Each row is a point on a landscape with many peaks, with its height.
A climber steps from a point to whichever of its 2 nearest points has the largest rise for the distance, and stops where none of them is higher. Distance is the straight distance between rows; heights are no part of it.
j295: [-28 -13   2  -2 -22  18  -8 -34  41   4  40  16  13  50  -5 -20  22 -35
 -16   9   5 -24  27   4  19  -9 -70  26 -15  42 -11 -25 -11  49 -35]  (h 6.44)
j734: [ -3  26  41 -49 -44  -5  35  30  52   7  -3  15  -7 -15 -28 -17  17 -48
 -66   3  27 -51  16 -10 -12  -3  -1  -1  10  52  27  -5 -17  14  10]  (h 1.76)
j268: [-33  31 -25 -25  -1 -16 -19  25  44   5  55 -11  24 -89 -28 -18  44 -16
 -32   2  30  31  25 -19  27  27 -24  -8  24   1  -3   5   1   7   5]  (h 5.17)
j463: [ -4  -3 -15  -1  12  14 -32  14  22  12  -5  23 -15  35 -23  -2  -9  -4
  36  27   0  29   6  44  -1 -20  37   3 -31 -35 -33  24   5  18 -25]  (h 7.36)
j122: [ 18 -17  55 -35   0  30  42  14  -5  16 -26  15  13 -53  21  23  53 -44
  18   6  15   9  -8  20  -6  -6  23 -32  47   8  24  -2 -35 -10 -48]  (h 2.36)
j461: [ 21 -18 -39  66 -12   1  55 -52  30  13  47   4  28  38  16  -4 -16  18
   2  -3  23  -5 -21   8  20  25 -13   9   1  50 -16   2   7  29  12]  (h 5.67)
j297: [-37   9 -18 -50 -32  -2  -5  39 -55  14  32 -19 -19   0  19  11  38  37
  -3  37 -30  29  31 -56   4  34  13 -45  40  10   6  40  11 -34 -26]  (h 7.04)
j49: [-15  13   6  45  14 -20   9  54  19 -11 -30  16   5  -7 -23 -26 -37   4
   9 -28  39   7 -32  -8  13  32  30  27 -15 -52   6  38  24   3  25]  (h 4.32)
j920: [-22 -19  -8  38  -6 -27  -5  25  73  -6 -37   6  16   0 -40 -49 -19  -9
 -29  -7  50  -6 -38  18  40  40  19  -3 -36 -33  -4   3  37 -23  11]  (h 4.86)
j703: [  6   7 -50  -4  15 -14  73  -4 -19  -5 -17  16  13   3  17  69  -2  24
 -12 -19  -7  25  33  38   3 -11  22  28  35 -32 -30  18 -16  -6  28]  (h 1.23)
j546: [-17  21  33 -12   3  16  -8 -11 -28  20  -2 -26  -6 -27 -29 -17 -14   6
  19  15  15  19 -46 -18  37  36   4  15 -31  51  17   8   6 -18  34]  (h 1.48)
j482: [ 12 -11  -8  14  16 -24 -32  75  25 -27  -8  13 -25   9 -21 -30 -33  28
 -25 -33  32  17  -4  -6 -32   1  47  17  33 -59  25  -5   8 -21  32]  (h 3.69)
j243: [ 15 -14   5  32  25  29  64  -6 -45   9  39   8  15  35  42  14  -1  30
   1   8  -4   6 -17 -31  14 -15  12  15 -25  23 -65 -50 -43 -31  37]  (h 6.82)
j872: [ 19  -5 -53 -31 -12  20 -34 -20  14   7  30 -29 -17  15 -26 -26 -20  13
 -23  56  25   7 -24 -14  22 -10 -22 -39  -3  27 -38 -53  -3  45  37]  (h 6.07)
j843: [ 28 -22   3  60  -2  15  82 -38 -21  14  43  12  39  70  20   9  16  21
   5  -3  13 -33   2   6  35  12 -17  46   7  32 -24 -26 -20  -4  54]  (h 6.19)
j757: [ 23  34 -27 -46 -35  -9  16   9  -7 -15 -67 -40 -17  -1 -21  -4 -22  -2
 -44  32   7 -22  14 -21 -26  -2 -11 -64  17 -10  28   3   8  44  10]  (h 1.17)
j179: [ 16 -22  -9  -5  20  18 -43 -27 -65  -2   0   4   7  12  31   1  -6  26
  15   4 -37  -1 -22  -7 -21 -43  -8 -14   8   3 -16 -53 -29 -36  10]  (h 5.54)
j460: [-25  -9  10 -46  15 -38  15 -16 -50  -1 -16   8  12  47 -11  28   0   9
   7 -18 -29  12  -6   8  11   5 -33  26  21 -35 -26  50   1   2 -23]  (h 7.08)
j66: [-27  45 -25  25  18  -1  38  -7 -44 -22 -51  13  17  17   5  37  -5 -14
  -7 -34 -19   5  -5  25 -32 -13  20   2  29 -42 -21  36   0 -15  14]  (h 1.29)
j551: [ -6   1  51  -3   3 -24  14 -22  25   3  51  38  -1  40 -42 -19  13 -26
 -30 -14  24  21 -35 -30   2  13 -33  43   9  57 -30   2 -38 -12 -11]  (h 5.20)
j563: [-45  24 -48  34 -47 -25 -24  39  67  24   3  -1  -3  38 -56  -5  31  10
  14  33  10  21  20  31  50  28  -1 -45 -16  20 -19  25   7   1 -16]  (h 7.29)
j598: [ 12 -15 -49  11  19  36  19 -65 -40   7   8 -24   1 -43  33  29  18  54
   3  13 -35  42 -21  -9 -25   2 -11  -9  38  44   2 -17   6 -22 -21]  (h 3.23)
j206: [ -1   1  -5 -36 -19  16 -28 -35  16  -2  39 -17  -9 -36 -53 -19 -22  -9
 -50  13  19  24 -56 -25  11  24 -37 -22  27  38 -16 -26   0  27  16]  (h 5.55)
j166: [-12  -7  -7  12 -43  29 -28 -29  -7 -12 -29 -45   7 -30 -25 -21 -14 -20
  35  -8   6 -17 -16  74  30   2   4  -3  -3 -46  -5  18  37  30  24]  (h 4.73)
j4: [-24  -2 -25 -43  27  -7  -1  54 -14  19  17  11  21  31  15  21  17  10
  11  22 -22   1  16  -1  31 -27 -31  10   7   8 -30 -22 -25  15  15]  (h 2.32)
j925: [  0  29  17 -31 -16  33  39  17 -82  46 -73 -36  16 -33  21  31  -8  -2
   0  21 -18 -13 -24  -1  21  -6  16 -65   6 -22  13  28  18  -9   1]  (h 1.60)
j147: [-41  32 -30  32 -27  32 -41  22  10  25  20  27   0  -7 -33   7  25 -25
  10  14  13  17  10  46  16  -4  19 -24 -18  -9 -23  30  21   8  -7]  (h 8.80)
j718: [-13  -9  17  30   6  -1  34  22 -20  -5  37 -14   4 -25  24 -11 -24  23
 -12  -7  -2 -11 -40 -16  43  21  31  57 -28 -14 -37 -23  30 -13  69]  (h 1.15)
j90: [ 37 -33 -10  20   6  35  14 -29  74  17  10   2   8   2 -29 -26 -43  -4
   0  41  49 -15 -32  30  20  16  12   7 -57 -13 -10  -7  26  19  25]  (h 6.34)
j53: [-14  11   8  -4 -18   2  28  25   2 -14 -34 -40  24 -41  23 -16  -2 -22
   7 -19   6 -34   4  21  14   7  48 -12  31 -27 -10 -14   2 -11  22]  (h 0.45)
j215: [ 17   2   4 -24  54 -59   1  18 -42  -7 -12  35  15  30  26  39  -5  15
  13 -23 -31  17  29 -24  -7 -22 -49 -14 -14 -42  11  24 -23   6 -18]  (h 6.04)
j413: [ 12   0  11  -2   4  -1 -78  12 -19  -2  -8  -1 -16  10 -63  -2 -24  29
  58  21   8  43 -34  -2  -4  41  31 -57 -17  -1  18  38  21   8 -23]  (h 5.88)
j307: [ 15   6 -21   3  47 -19 -34  -8  -1 -45  13  -2 -12  21  20   4  10   3
  10  -1  -5   9  -9 -16 -32 -42 -24 -19  43   5 -35 -53 -51 -24 -38]  (h 6.16)
j991: [-16 -13  75  -8 -19   9  37 -20 -17   5  37  20 -23 -18  41  17  17  -1
  -2 -26  -4   1 -33  20  23  37  57  52 -17   1  -7  30   4   0 -14]  (h 3.27)
j472: [-14  46  22  37  -6  29 -62  27 -13 -14 -25  12 -23   8 -86  -8 -20  -2
  26   3  21  19 -32 -10 -31  64  46 -62  21 -17  54   8  22 -19   0]  (h 7.00)
j956: [ 23 -34 -38  36 -30 -10  15 -48  65   6  17  31  26  33  -1  21 -16  20
   8  -2  15   2   0  41   3  -6 -45  -3  65  30  19 -12   3  40 -18]  (h 5.08)
j401: [ -4  47  37 -28 -41  -6   9  18 -68  42 -46 -18  19  -3 -20  31   1 -24
  27   2 -13 -22 -20 -24  29  21  15 -70 -54 -12  27  28  19   8 -53]  (h 1.86)
j298: [ 53 -36  18 -15   0   5   9 -42  33 -43 -12  -9 -14   9  28   6   1 -31
 -12 -12  11 -35  34   1 -30 -48   8 -18   7  16  22 -64 -32  -4 -11]  (h 3.73)
j162: [-18  51   8 -38  -3 -47 -22  41  26  11  11  -6 -45  23 -27  15   1 -44
 -37  13  -6  16  17 -57   1  13  32 -45 -71   9 -25  -6  -5  17 -22]  (h 2.28)
j662: [ 32  63  19 -11  22  17 -22  15  12 -15 -34  37 -36 -10 -31  12  16 -30
  14   8  18  10  44 -18 -66 -20 -14   5 -25  12  43  34 -28  16 -39]  (h 3.13)
j222: [  6  -9 -24 -27  12  15   2  17   8 -21  53   2  -7 -42  -3  27  32  23
  -7  -8 -10  52  27   3 -36  17  23  38  53  11   3  37   8 -11  -9]  (h 3.96)
j274: [ -9   8   7  32  38  18  43 -24 -25   3  -3   1   2   9  54   5  12  16
  53  16 -14 -18   2  -9  18   8  -7  50 -34  50 -28  -6 -20 -14  20]  (h 7.49)
j106: [-21   7   2 -32 -15 -33  -9   3 -17  11   6 -24 -34  18  27 -18 -33  16
 -35 -15 -29 -13  11 -29  -4  24   9 -14 -25  12   1  13  37  -7  19]  (h 2.74)
j555: [-45  39  21  -7 -20  17 -32 -14 -49  19  14  13  14   9 -11 -19  50 -37
 -19 -12 -30  -4 -16 -21 -18 -20 -80  -2   4  29 -14  -9 -16   4 -43]  (h 5.64)
j369: [-33  12 -29 -15 -38  21 -21 -37  -6   6  -7  -9  17  70 -43 -22  -9 -37
 -19  31 -16 -14 -14  15  16 -32 -49  -7   2  31 -31 -14   9  35  -1]  (h 7.23)
j85: [ -5 -21  34  61   8  -1  -9  -6  10  -7  43  58   6 -11  30 -17 -19 -12
 -18 -63  21   8 -24  20   2 -21  12  43  -2 -42 -20 -32 -10 -20  -6]  (h 3.29)
j949: [  2   3 -13  -1  21   7 -12  -7  41  10  41 -44  16 -74  14  -8  46  20
  53  34  28  15   4  10  39  40  19  31  -7  16   0   0  10  29   0]  (h 4.17)
j809: [ 27  -4  12 -38 -12  19  41 -45   4  22  34 -11 -17 -11 -14  -5 -25  16
 -40  28   3  26 -48 -43  -1  43  -4 -25  19  44   8   0  18   0   1]  (h 5.03)
j151: [-22  22 -28  11  17 -15 -29  -6  16 -30  25 -34  18 -73 -15 -23  29  21
  36   7  -2  15  38 -18  14  26 -34  20  18   0   9  28   8  -2  -5]  (h 4.60)
j832: [-11 -30 -19  50   6 -28   8  30  59   3 -23  45   7  34  22 -16   1   8
 -20   0  -1 -43  53  44   8 -22 -30  52 -21 -17  26  21   3 -40  27]  (h 2.59)
j462: [ -9  50  14  21  -6  -1  -1 -21 -30  10 -30 -14 -19  28  29   2 -43 -37
 -32 -22 -35 -40  -6 -44 -22 -25 -22 -20 -73 -15   1 -26  22  15 -15]  (h 2.33)
j805: [ 19   3  73 -52  10  -9  10  39 -11   0  -4  22 -12 -26   8  -5   4  -8
 -31 -34  -1 -11  23 -37 -36 -13   1  21  -5  -1  39  29 -11 -38  -1]  (h 2.39)
j989: [ 26 -38  13 -36  30   7  30  33 -18   3  32  32  12  22  -3  15  -7  19
   5  18   6   1   4  -5  13 -23   0  55 -13  -4 -16   0 -18  -6  49]  (h 2.62)
j968: [ 15 -43  21 -31 -22   7  51  -9 -18  25 -41  17  -6  -2  62  53  43 -27
  -6  -3 -16 -17  36   0 -27 -42  13 -39  43  22  30  -5  -8 -33 -51]  (h 2.93)
j392: [-14  46 -12 -14 -11  18  23  20 -36  11 -50 -42   1 -34   0  -2 -24 -15
 -34   8 -13 -14 -23 -32  -4   8   4 -83   0  -4  19 -19   6  -5  -3]  (h 1.37)
j841: [-30  -5 -11   4  -8  -7 -20 -39 -43  -9 -12   8  26  48   3   5  11 -10
   6 -23 -43 -31  32  43 -13 -67 -38  31   9 -32 -25   6   7 -26  27]  (h 1.84)
j720: [  1  30 -12   0 -12 -23   5  31   6   9 -33  35  11  16 -37   4  -4   6
  -8  -9   8   7  30  -4 -20 -19 -36   7  -6  -5  10  72   4  23  24]  (h 1.70)
j481: [ -7 -19  42  49  -3  -9  39 -15  34  -8  35  29  25 -65  16   6  50  -2
  15 -45  39   1 -49  32  30  16   8  56  25  -8   8   1 -19   7  -8]  (h 4.21)
j361: [  8  40  15 -10  37  43 -36  37 -36   2  -5  22  -1 -40   8  12  25 -11
  52  17   0  22  34   2 -22 -19  26 -14 -30 -34  -8  12 -21   6 -23]  (h 4.09)
j674: [ 33 -75   9 -60 -23   6  50 -45  -8  19  42 -18   0  14  47  20  -5  12
 -36   8 -15   5 -10 -35  25  14   0 -16   2  20  -2 -16  32 -13  -9]  (h 4.55)
j172: [ 35 -59 -22  46  16 -17 -10   9  25  27   7  67  -7  73  36  29 -45  53
  11  11  -3  24  13  64   0 -16 -18  25 -28 -24  32  20   2 -16  11]  (h 2.15)
j143: [ 12 -15 -48  49 -10   0   7 -57  27   7 -22 -12  23   9  27   9  -8  11
  32  -5 -12 -22   5  41   9 -17 -52 -22  -5   2  13  -5  20  35  -5]  (h 5.22)
j897: [-25  27  15   0  -9  15  61  11 -23  37  -5   1  -4 -36  28   8  27  -6
 -13   7  -2  23 -29 -38  12   8  18 -29  17  64 -13 -10 -17 -19 -18]  (h 3.11)
j339: [-16 -14   9  91 -22 -22   3  -1  39 -32   5  -1  16 -22  -4 -23  32  20
  31 -38  10  14 -32  35  15  29  21  64  37   6  12  11  -8 -13 -22]  (h 4.85)
j224: [  8 -18   7  15 -29 -10 -11 -17 -14  -3 -16 -24  22  17 -45 -12 -32   5
  31   7  -7  15 -62  59  23  20  21  15  22 -13 -17  29  33  16  -2]  (h 5.25)
j266: [-29  22 -16  -6  -9  -4 -40  44 -50  14 -18  20  27  25  12  10  22   6
  29  15 -29 -22  47  24   6 -49 -45   1  -5 -27   0   0 -18   7  17]  (h 2.06)
j697: [ 34  -2  25  -1  -1 -15   6  55  18   9 -51  12  16 -21  -8   3 -12  19
  30   1  28 -37  42   5  -2 -14 -16  26 -19  21  55  54  -7  15  35]  (h 1.99)
j616: [ 33  24  29 -30  47  10  -9   9   7 -31 -30  15  -9 -56  -5  18  17 -31
  28 -21  23  14  39 -35 -32   0  12 -17 -22 -38  28  19 -24  11 -44]  (h 3.57)
j87: [-21  26  36  -4  13  14  36  16 -15   7  30  10  -2  -6 -26  -3 -12 -18
 -25   5  27   7 -58 -35  34  32  42  37 -27  17 -30 -27 -11 -11  47]  (h 1.30)
j347: [ 19 -45   1 -36  12   8  -9  21  18 -26  26 -12 -22 -46 -10  10   8  10
 -45 -18 -13  24  28   8 -41  -8  70  44  60 -33  15 -14  12 -39  18]  (h 3.41)
j929: [ 21 -12  -7 -51  19  -4  -2  66  28 -20   5 -12  -1 -40 -22  -9 -15  11
 -44  10  33   7  -3  -5 -16  16  43  -3  42 -24  15   1  13  -9  52]  (h 3.16)
j952: [  4 -16   2  15  -3  19  23 -55   4   2 -16 -25  12  44 -35 -13 -48   3
   6  15  12   9 -42  17  29  17   6  25 -34  -4 -32  18  33  20  35]  (h 5.80)
j613: [ 26 -22 -35   8  29 -46  -5 -19  45 -41 -18 -28  -2 -12  12   1 -24   4
   0 -26   7 -15  23   8   1 -12   4  -8   7 -42  16   1  15   0  20]  (h 1.21)
j567: [  8   5 -55  14   9 -30  42   9 -21  21 -33  34  23  25   6  42 -10  37
   0 -12  -6   2  13  21 -12 -31 -38  -8  31  10  11  35  11  19  33]  (h 1.46)
j752: [ 16 -10  -9  16  68  -8 -27  20  77 -34  -5  -5   7 -47 -31 -45   4 -10
  -4  32  80 -12 -28 -25  -3   7  -6  11 -14 -36  -4 -36 -16   3   2]  (h 8.12)
j583: [ 29  -3   0 -22  37 -38 -24 -34  -9 -21 -10 -22 -19  31 -29  16 -19  20
  56  -1  -5  45 -17  -7  -4  27  10  -3 -27 -18   9  47  10  11 -35]  (h 5.18)
j245: [ 50   3 -20  23  -6  -3  17  16  85  18  11  23 -29  43   1 -17   6   1
 -24  45  34 -23  15 -18 -17  -4 -18  -1 -30  54   6 -14 -27  55  -2]  (h 1.81)
j248: [  5 -49 -38 -32 -27  26  14   9   3   7 -11 -27  33  30   6  12  -7  -9
  11  24  -8 -25  30  49  36 -35 -30 -18  12  -9 -10 -25  21  55  21]  (h 0.74)
j935: [ -2   7 -33   9 -15   5 -52 -14  24   2 -24 -28 -10  37 -36 -56 -37 -31
 -19  43   8 -14 -27   3   4 -25 -25 -34 -26  -6 -27 -39  -3  11  10]  (h 6.57)
j961: [ 11 -25  60  24  -9 -14  37 -55   0 -37  12 -25  21   8 -10  -4 -15 -20
 -15 -61 -18   3 -61  -1  10  26  17  38  40 -13 -13 -20  -8 -20 -30]  (h 6.74)
j64: [ 14 -48  71  12  10   8  10 -21  -6 -10  48  39  -4 -58  33   8   9  12
 -26 -49  12  13 -59  -1   6  16  20  62   5 -20  10  -8 -19 -10   2]  (h 3.70)
j429: [ 20  18   5 -14  40  42  64 -16  -6   8 -14  17 -32 -25  25  22  18  -8
 -25  34   2  36  -2 -57 -50  -8   4  -8  32  48   0   2 -38 -38 -25]  (h 2.72)
j749: [-22  33  46  -1 -13  -2 -30  -9 -75  36 -30 -17   4 -26 -17   5 -10   4
  34   9  -6   7 -39   1  50  35  -1 -27 -66  -2   1  38  22  15  15]  (h 1.65)
j63: [-23  27  23  -3 -26   6 -86  11 -49 -23  26  12  20  -2 -35 -15   9  13
  36  23 -31 -26  45 -49  12   7 -14 -26 -15 -13  21  29   2 -35 -20]  (h 3.62)
j535: [ 21  -4  50  -3  41   8 -29  -2 -20 -28   1   9 -28   0  10 -12 -23 -30
  33 -24  -4   3 -34   0 -22   7  35  -6 -18 -14   9 -25 -27 -16 -27]  (h 5.42)
j302: [  5  -8  10  43  -8 -18  38  -9  15 -41  -3 -19  12 -21 -27  16  10   3
 -18 -58 -20  31 -22  25 -17   6  34  55  82 -19  -9  -8  -9 -11 -11]  (h 5.75)
j487: [ 25  -9 -16 -69 -47   4 -20  10   6   3 -36 -33  11   0 -46   4   4 -26
   7  32   8 -23  25  33   9  -9 -35 -47  22   8  13  10   2  59 -14]  (h 0.95)
j445: [ 25 -39   7  25  16   9 -13  35  48   7 -44  38  -7 -15 -22 -26 -16  14
 -13  13  30 -40  38  35 -27 -22 -10  59 -35 -22  50  35  15 -23  51]  (h 2.29)
j55: [ 26 -32   9  10  40  35   9 -31  61 -14  21 -23  34 -58 -27 -25  -4  -8
   4  22  59 -22 -31   8  21  10 -19  46 -22 -18 -12 -22  19  23  18]  (h 7.03)
j830: [-11  49 -18  29 -24  -2 -44  32   7 -23 -63 -40 -17   3 -62 -32 -20 -11
  15  24  20 -14   9   5  -8  24  18 -72   5   5  33   9   8 -11  15]  (h 5.98)
j133: [ 13 -26   4   8  17 -26  12  12  36 -33   0 -15  -5  -7  12  22   4   8
  25 -25  -3  -1  29  70   2   0  47  50  13 -49  -2  14  -2  -9  11]  (h 1.43)
j132: [  8  38  21 -17  19  21  26 -25 -13   3  -2  28 -24  -2   5  25   2 -18
 -24 -15 -11  13  22 -35 -48 -15 -14  15  -8  24  20  22 -22   4 -22]  (h 2.77)
j793: [ 44 -13   9 -41   5  -6 -46  17 -37  24  13 -13  -5  -5   0  -5 -35  -1
 -14  43 -11   1 -30 -50  19 -32 -41 -48 -47  -9 -15 -47 -10  36 -35]  (h 4.71)
j803: [  7  24   1 -26 -22  -9   6  27  70  15   2 -14 -50   7 -35  -5   6 -36
 -36  44  34 -14  16 -15  -5   2  33 -33 -33  50   6 -27  -6  43 -12]  (h 2.03)
j138: [ -7 -32 -49 -32   0  12  -5 -37  -4  14  49 -31 -13 -17  37  32  20  52
   4  15 -46  27  38  14 -21  12   9  23  40  31   6  -2  24  -6  -8]  (h 3.51)
j882: [ 50 -55  12  40  16 -32  10  12  17  -3   7  45 -11  69  13  16 -53  29
   0  -9  11 -16  12  13  -5 -18  38  15 -16 -17   1 -29  -7 -23  42]  (h 1.87)
j396: [-10  12  15  -1  22 -13 -39 -26  14 -27  34 -22 -39  22 -57  11  23  -9
  52   5  -2  50  -1  10   6  51  56  24 -41 -13 -17  36  19  -8 -44]  (h 4.66)
j352: [-24   5   7 -35 -14 -19 -42  -5 -45  21  21  -5  -2  -5  32  -7   6  10
 -35 -30 -38 -22  42 -31 -21 -14 -42 -26  -3 -24  14   1  27 -11 -12]  (h 2.96)
j675: [-16 -15  24  58 -31  -4 -16  20  34  17 -16  58   8  19  35 -34 -13 -23
  -5 -48   9 -29  12  45   4 -21 -25  31 -32 -40   9  13 -17 -20 -16]  (h 2.91)
j23: [-14   4 -16  22  27  40  10 -79 -28   7   6   4  -2  -3  48  24  37 -16
  41   1 -34  -3  28  14 -13 -36 -32  50 -12  40 -13 -21 -20   0 -25]  (h 6.92)
j450: [ 18 -40  40 -13   4   8  24   8  -1  19  16  24 -18   9  30  18 -13  23
  25  -1   5 -19 -13  28   8   9  46  64 -40   5  13  19  18  11  47]  (h 2.90)
j190: [-39  11  -4  24 -41  36 -71 -30 -26 -14   0 -43   3 -14 -40 -44  23  -3
  66   8 -20  -4  19  41  15  22  -2  13   5  -9  -1  32  26 -21  17]  (h 4.33)
j773: [ 40   6 -46   8  32  38   0 -30 -17 -17   6  -6 -31 -27  11   2 -27  49
 -18  16   9  31 -14 -45 -49   0  -7 -11  34  26   8 -31  -6 -10  27]  (h 2.95)
j353: [-29  36 -26  37  15  29 -34 -29 -36  10  12   3  14 -26  29   6  40   8
  26   4 -36   3   9 -15 -55 -23 -56 -13   6  31   9 -20 -17   0 -39]  (h 6.32)
j570: [ -1 -10 -11  48  42 -44 -21  29   6 -53 -31 -25 -11 -12  53 -17 -29  18
  26 -37  -4 -20  12 -15  -7   1  31  -1 -17 -47   4 -39   1 -44  23]  (h 1.05)
j527: [-14  20  22 -15 -16  -7  13 -15 -58  21 -41   0   5  27  29  32  -2 -20
   0 -28 -45 -35  -2 -16 -19 -22  11 -53 -28 -20  22  21  -6  -2 -45]  (h 2.12)
j287: [-38  25  21  12  -9  10 -74  19 -38 -17 -19 -32  -6   0 -14 -42   6  -7
  41   7  -7 -14  -1  -9  16   3 -14 -10 -32 -13   0  -5   1 -32  18]  (h 3.99)
j144: [ 19 -12 -64  24   9 -29 -22 -21   8 -23   8  16 -44  39   2   0 -30  47
 -38  17   3  13  25 -21 -59 -21   8  -1  35   7  10 -18   5  -9  52]  (h 2.71)
j877: [-25  19 -41  61 -24 -29 -36  31  58 -13 -64 -25  10  -4 -47 -46  -8 -16
  26  14  31 -13  -5  24  35  17  14 -60 -21 -29   1 -14   5 -14 -17]  (h 5.41)
j806: [-12  36  40  -7 -18  65  70 -10 -22  28 -55  -7   5 -55  -6  21   4 -37
  11   0  13  -3 -38  41  -6   5  43 -30  52  12  15   4 -16  -2 -11]  (h 1.85)
j791: [  4  16 -20 -15   8  21  21 -16  33   2  -4 -49   1 -51  26 -13  43  -1
  19  30  12 -10  21 -12  18   5   6 -20   6  59   5 -37 -22  23 -27]  (h 3.80)
j35: [-46  19  28  -9 -25 -15  14 -26 -20  18  32  26  23  30 -19   0  37 -29
 -19 -28 -13  22 -36   4  20   6 -44  17  28  34 -35  16 -13   3 -26]  (h 5.90)
j692: [-11  59 -18  19  14  45  43 -19 -16  -1 -57   6   8 -36 -18  17 -21 -36
 -20 -35  23  18 -21   6 -26  14  39 -19  20 -22   9  10  14  11   9]  (h 1.54)
j974: [-45  20 -21   7 -62  -5 -72   1 -56  24  56  18  18  12  -3 -11  33  28
   5  -5 -57  -9  44 -33 -24   7 -36 -32  -5  -7  25  18  30  -6 -38]  (h 3.26)
j669: [ 13 -32  19 -51 -19 -29  33 -15  26 -25  -7  -6  -7   1  38  12  36 -29
  -4 -29 -33 -43  74  12 -23 -19   5 -14  18  16  19  -3  -8  -8 -35]  (h 3.36)
j469: [-17  -7 -12 -13  27 -12  12  11 -12 -37  34 -38   3 -15  11 -25 -13   6
 -50 -16 -10   6  -4 -41  12  29   6  47  20 -29 -27 -26  19 -22  45]  (h 1.00)
j593: [-20  53  25   3   5 -31  -5  26 -19  -6 -16 -15 -43  41  27  -8 -22 -26
 -24 -10 -24  -7   3 -53 -16  22  28 -49 -47   7  -8  -9   3 -18 -22]  (h 2.52)
j611: [-24 -12  10 -69  -4 -36  21  -5 -40   4   0 -29  -8  42  12  30  29  28
  -3  16 -48  28  18 -38 -15  26  -9  -9  29   5  12  70  17 -13 -34]  (h 8.59)
j709: [ 16  13  -2  38  63 -11 -14  16  49 -35   8  12   8 -20  17 -31   6 -21
   8 -25  39   5 -14 -34 -22 -19 -12  -2   9 -14 -10 -53 -49 -11 -16]  (h 7.01)
j880: [ 16  -1  43   2  28  16 -33  13 -24  -5  25  36 -21 -15   2  14  25  12
  30 -31  -9  34  15   3 -51  -6  41  15  11  -9  24   0 -23 -31 -36]  (h 4.75)
j333: [-17 -46 -22 -40 -32   8  31 -14 -27   9 -32 -39  30 -29  50  11   3   2
  -2   9 -21 -45  20  32  28 -19   6  -1  14 -18 -12 -20  28   6  45]  (h 0.59)
j158: [-17   1 -13   6  35 -16   6  15 -17 -40   6 -38   7 -13  48 -17 -15  -2
 -16 -24 -24  -9   1 -37  24 -11   9  -2 -16 -39 -60 -63 -17 -26  19]  (h 0.91)
j727: [-32  28 -68  22 -39 -26   6  22  37  29  -2  -5  -8  45 -15 -11 -22  14
 -13  10   3  17  -8  16  10  11  -5 -33 -12  30 -23  23  32  33  14]  (h 6.45)
j849: [ 45 -66  17 -63 -10   1  -4 -39  -4   8  34  15 -18   9  31  16  -5 -19
 -49   2 -15 -21  19 -14 -17 -41 -31 -23  20  10  17 -38  -1  14 -32]  (h 4.12)
j379: [-18 -18  13  33   8 -13  15 -24 -23 -19  11  13   3  23  13  21  20  -2
  18 -18 -21 -10  17  48  13 -29   6  74   2 -29 -28  21 -16 -23  17]  (h 1.66)
j93: [ 44 -25 -10   8  10  26 -46   7 -43  28  18  19  10  16   4 -18 -43  19
  -8  12   6  -6 -33 -21  -3 -45 -31 -31 -22 -13 -19 -62 -15  11  26]  (h 5.11)
j221: [-21  -5 -24  29   4   6   4  -4  29  10 -15  13  34  34  34  11  20 -26
  19  18 -13 -15  34  46  40 -32 -81  27  -4  20  -2 -13 -19  42 -26]  (h 5.77)
j557: [ 34 -31  24  10  22 -24 -19  23  29   3  30  25  -8  14   8   0 -25   8
  24 -12  19  28 -44   5  15   4  34  -4 -16 -22 -12   0 -19  19 -29]  (h 6.22)
j46: [-12  24 -29   8 -37  19  40  27  20  40 -10 -11  17 -26  20   6  37  -9
  -9  15  18  -2  -6  -7  31  16 -10 -30  -3  81   8 -28   2  53 -24]  (h 3.48)
j227: [ 15 -28 -25  17  -6 -18 -47  -3  16   6   1  34 -32  45   0  -9 -45  44
  -9   6 -10  10  13  12 -35   6   5  21  -3  -2  31  33  35 -12  12]  (h 2.47)
j201: [-19 -10  27 -53 -36   0  18  42  18  31  21  32 -12  39  -6 -18   5  -9
 -27 -10   4 -24  29  -3  -4  -6  19  20  22  38   7  19   2  -4  26]  (h 1.98)
j938: [-30  -5 -36 -47 -30 -23   1  41   6   1  42 -32   9 -47   8 -12  32  18
 -25  10 -14  10  15 -18  23  32 -13 -33  49  -5  -9   8  26  -6  -5]  (h 5.92)

Two climbers start at each pair of points below. Name the first point that both come to, or write -.
j718, j158 => -
j162, j4 => -
j613, j567 => j64
j703, j333 => -

Where does a climber stop that starts at each point below?
j570 => j961
j469 => j752
j805 => j147
